Each row is a point on a tangle of strands that fork, close into loops and nearly touch. The rows are in no order.
Points whose rows are less than 32.4 apart are linked; no others are. Some points are linked to none.
lor: [-13  -6  15   2  -5   3  -4   4  10 -32 -12 -14 -29  -6  27   6]
gon: [  6 -21 -19  19  -1 -16 -12   8  14  17 -15 -18 -28   9  14  43]
zusa: [  7   4  -1   4   2 -26 -19  27   9  16 -18 -27 -28  10   1   9]
fam: [ -6  -8   2  10   1  -1  -6  10   8 -11  -6 -14 -20  -7   7   7]
lufa: [ -1  -7   3  19  -2  10  -9  -6   2 -12  14   6   2   5  -8  10]
Pebi: [ -6  13  12  -9   6 -15   6  19  -5  -1  -6 -29  -2 -15  -3 -33]
tudog: [-15  13  21   5   3  15 -12  -7   0 -24  17  -2  -4  10 -10  -9]
zesuz: [  0   1   0  -9   7  -7  17   1 -15   0   5   2  14 -13  -6 -21]
Puni: [ -9   7  -9  -4  16 -22  12   9  -4  35   3 -19   9  -9  -9 -11]
tasu: [  8  -9   0 -12  -7   5  13  -7  -6 -17 -12  23   1 -13  16  -6]
Ginu: [ 19  -6 -23 -28  -4  22  25 -17  -4  16 -13  42  24  -2   7   2]
roke: [ -1   5   7   6  -1   4  -6  -2  -8 -10  19  -2  15   1 -18 -13]
Meni: [ 13  -9 -14 -25  -6  12  25 -14  -5   3 -17  37  13 -10  16  -5]
Mem: [ -1  12  15 -13  -9  34  -5 -16   1 -34   1  26   5  16   1  -5]
katet: [-14  14  23  -2   3  13  -6   2  -2 -26   9  -7  -6   0  -2 -17]
mimu: [ -6  10  15   8  -2  13 -14  -8  -2 -18  24   1  11  14 -19  -9]
pilil: [ -7   3  -1 -22  10 -13  26  -3 -17  10   3   8  18 -17   0 -29]
vesa: [-15   1 -11 -14   9 -18  25   0  -2  34   4   2   0 -25   8 -11]
Leku: [  5  -1  -1  27  -2  -2 -12  -5   0  18  20 -16  20  12 -24   2]
zev: [ 21 -11 -26 -14  -5  16  13 -21  -5  12  -3  41  27   6  -3  11]
satu: [  2   6   2   6   3 -17 -16  25   8   8 -13 -28 -25   4   2   4]
Mim: [  4  -1   4  25   1  -1 -17   1   2  10  16 -15   8   8 -19   6]
gaf: [  2  12  17 -17 -11  31   0 -12   0 -36  -8  27   0   7  14  -9]
Sizo: [  3   3   5  -4 -13  35  -8 -17   1 -29   3  30   8  18   2  11]
lisu: [  6 -13  -9 -18  -4   2  22 -10  -5  -8 -17  30  -1 -16  22  -1]
dudof: [ -7   6 -10  -1  14 -18  16  -3  -6  34  14 -12  24  -5 -16 -11]
vemak: [  5 -23 -17  26  -3  -5 -16   1  14  10 -14 -15 -25  10  13  53]
Sekim: [  8  -6  -7   1   1 -30 -15  27  10  17 -23 -23 -37  13  11  23]
Rin: [-11   4 -10 -19  11 -16  28  -6 -10  27   7   8  12 -20   1 -19]
Daz: [  7 -12 -14  11  -1 -25 -18  18  13  21 -21 -22 -35  16  13  36]
duter: [ 14   3  -1  -2 -14  36 -13 -22   4 -21  10  33  19  23  -7  14]
turi: [ -5  -4  14  -8 -11   8   3  -5   1 -36 -12  12 -14  -8  24   0]
Gom: [  1   2   4  -1   0   3   3  -1  -9 -11  11   7  14  -4 -11 -14]
Puf: [-12  17  22  -1   4   2  -9  12   2 -17   3 -22 -13  -5  -3 -20]
Moko: [ -5  12   5  -9  10 -20  10  19  -5  14  -8 -30  -1 -13  -3 -24]
nezus: [ 13  -8  -9  -9  -9  14   7 -11  -8 -14  -7  30  11  -1   7   5]
geruz: [-10  -7  15  -2  -9   5   0  -2   5 -34 -12  -2 -25  -7  29   2]
rezuk: [  8  -8  -2  16  -8  13 -10 -16  -2 -11  16  20  13  12 -11  14]
Mek: [ -7  -2   9   3  -2  -4  -8  14  10 -15 -12 -23 -29  -5  16   2]
guzi: [ -3   8  -2  -7  13 -22   5  19  -1  28 -10 -23  -6 -10  -3 -11]
sesiv: [ -1   5  -6   9   9 -17   7  -2  -6  37  13 -20  31   4 -26 -11]
busa: [  4 -18 -12   7   2  -1   6  -7  -5   4   5  14   4  -3  -4  14]
pas: [ -9  14  17  -6   5  -6   4  17  -5 -13   2 -21  -1 -14  -2 -30]
revi: [ -6  -6   4  14   0   7  -8   2   7 -15   4  -5 -13   0   3  12]
puge: [ 16 -11 -15  -8  -6  16   7 -15  -6  -2  -1  35  20   4  -2   7]
zanem: [ -6  22  15   9   4  -5 -23  17   6  -1   6 -32  -7  12 -14  -9]
gopet: [  3   4  14 -14 -13  19   6  -6   2 -38 -14  25  -5  -3  23  -6]
fotos: [-16   8 -14  -8  13 -21  18   4   2  44   2 -10  -1 -17   2  -8]
Voli: [ 15  -6  -4   9 -12  22 -13 -22  -1  -8  16  30  27  20 -17  14]
Rosuz: [  0 -21 -31   2   0   0  16 -26   1  36   8  38   8  -5   5  32]
Leb: [ -4   9  11  17   3   1 -19   6   5  -1  13 -21   0   9 -15   0]
Bep: [  1 -10 -12   4   9 -13   2  12   8  20 -11 -14 -19  -8   4  10]
zimir: [  5  -2  -4  17   2 -11  -2 -12  -6  25  22 -11  35   9 -28  -6]
darut: [ -2  18  14   6   3 -12 -22  24   8  -1  -5 -32 -19   7  -5  -6]

A piece is two or more points that can be reached from each other along the links. Count, over all rows, the pieces, the separate loops (a circle has one, a figure eight two, a Y none), the forks (points with three links) and the tips (points with one).
pieces -> 3
loops -> 3
forks -> 1
tips -> 1

Name the points in between on the shortest way along the links from the first point to the second, in order.
Gom / Puni -> zesuz, pilil, Rin, vesa, fotos
zusa / vemak -> Sekim, Daz, gon
satu / Leb -> darut, zanem
roke / katet -> mimu, tudog
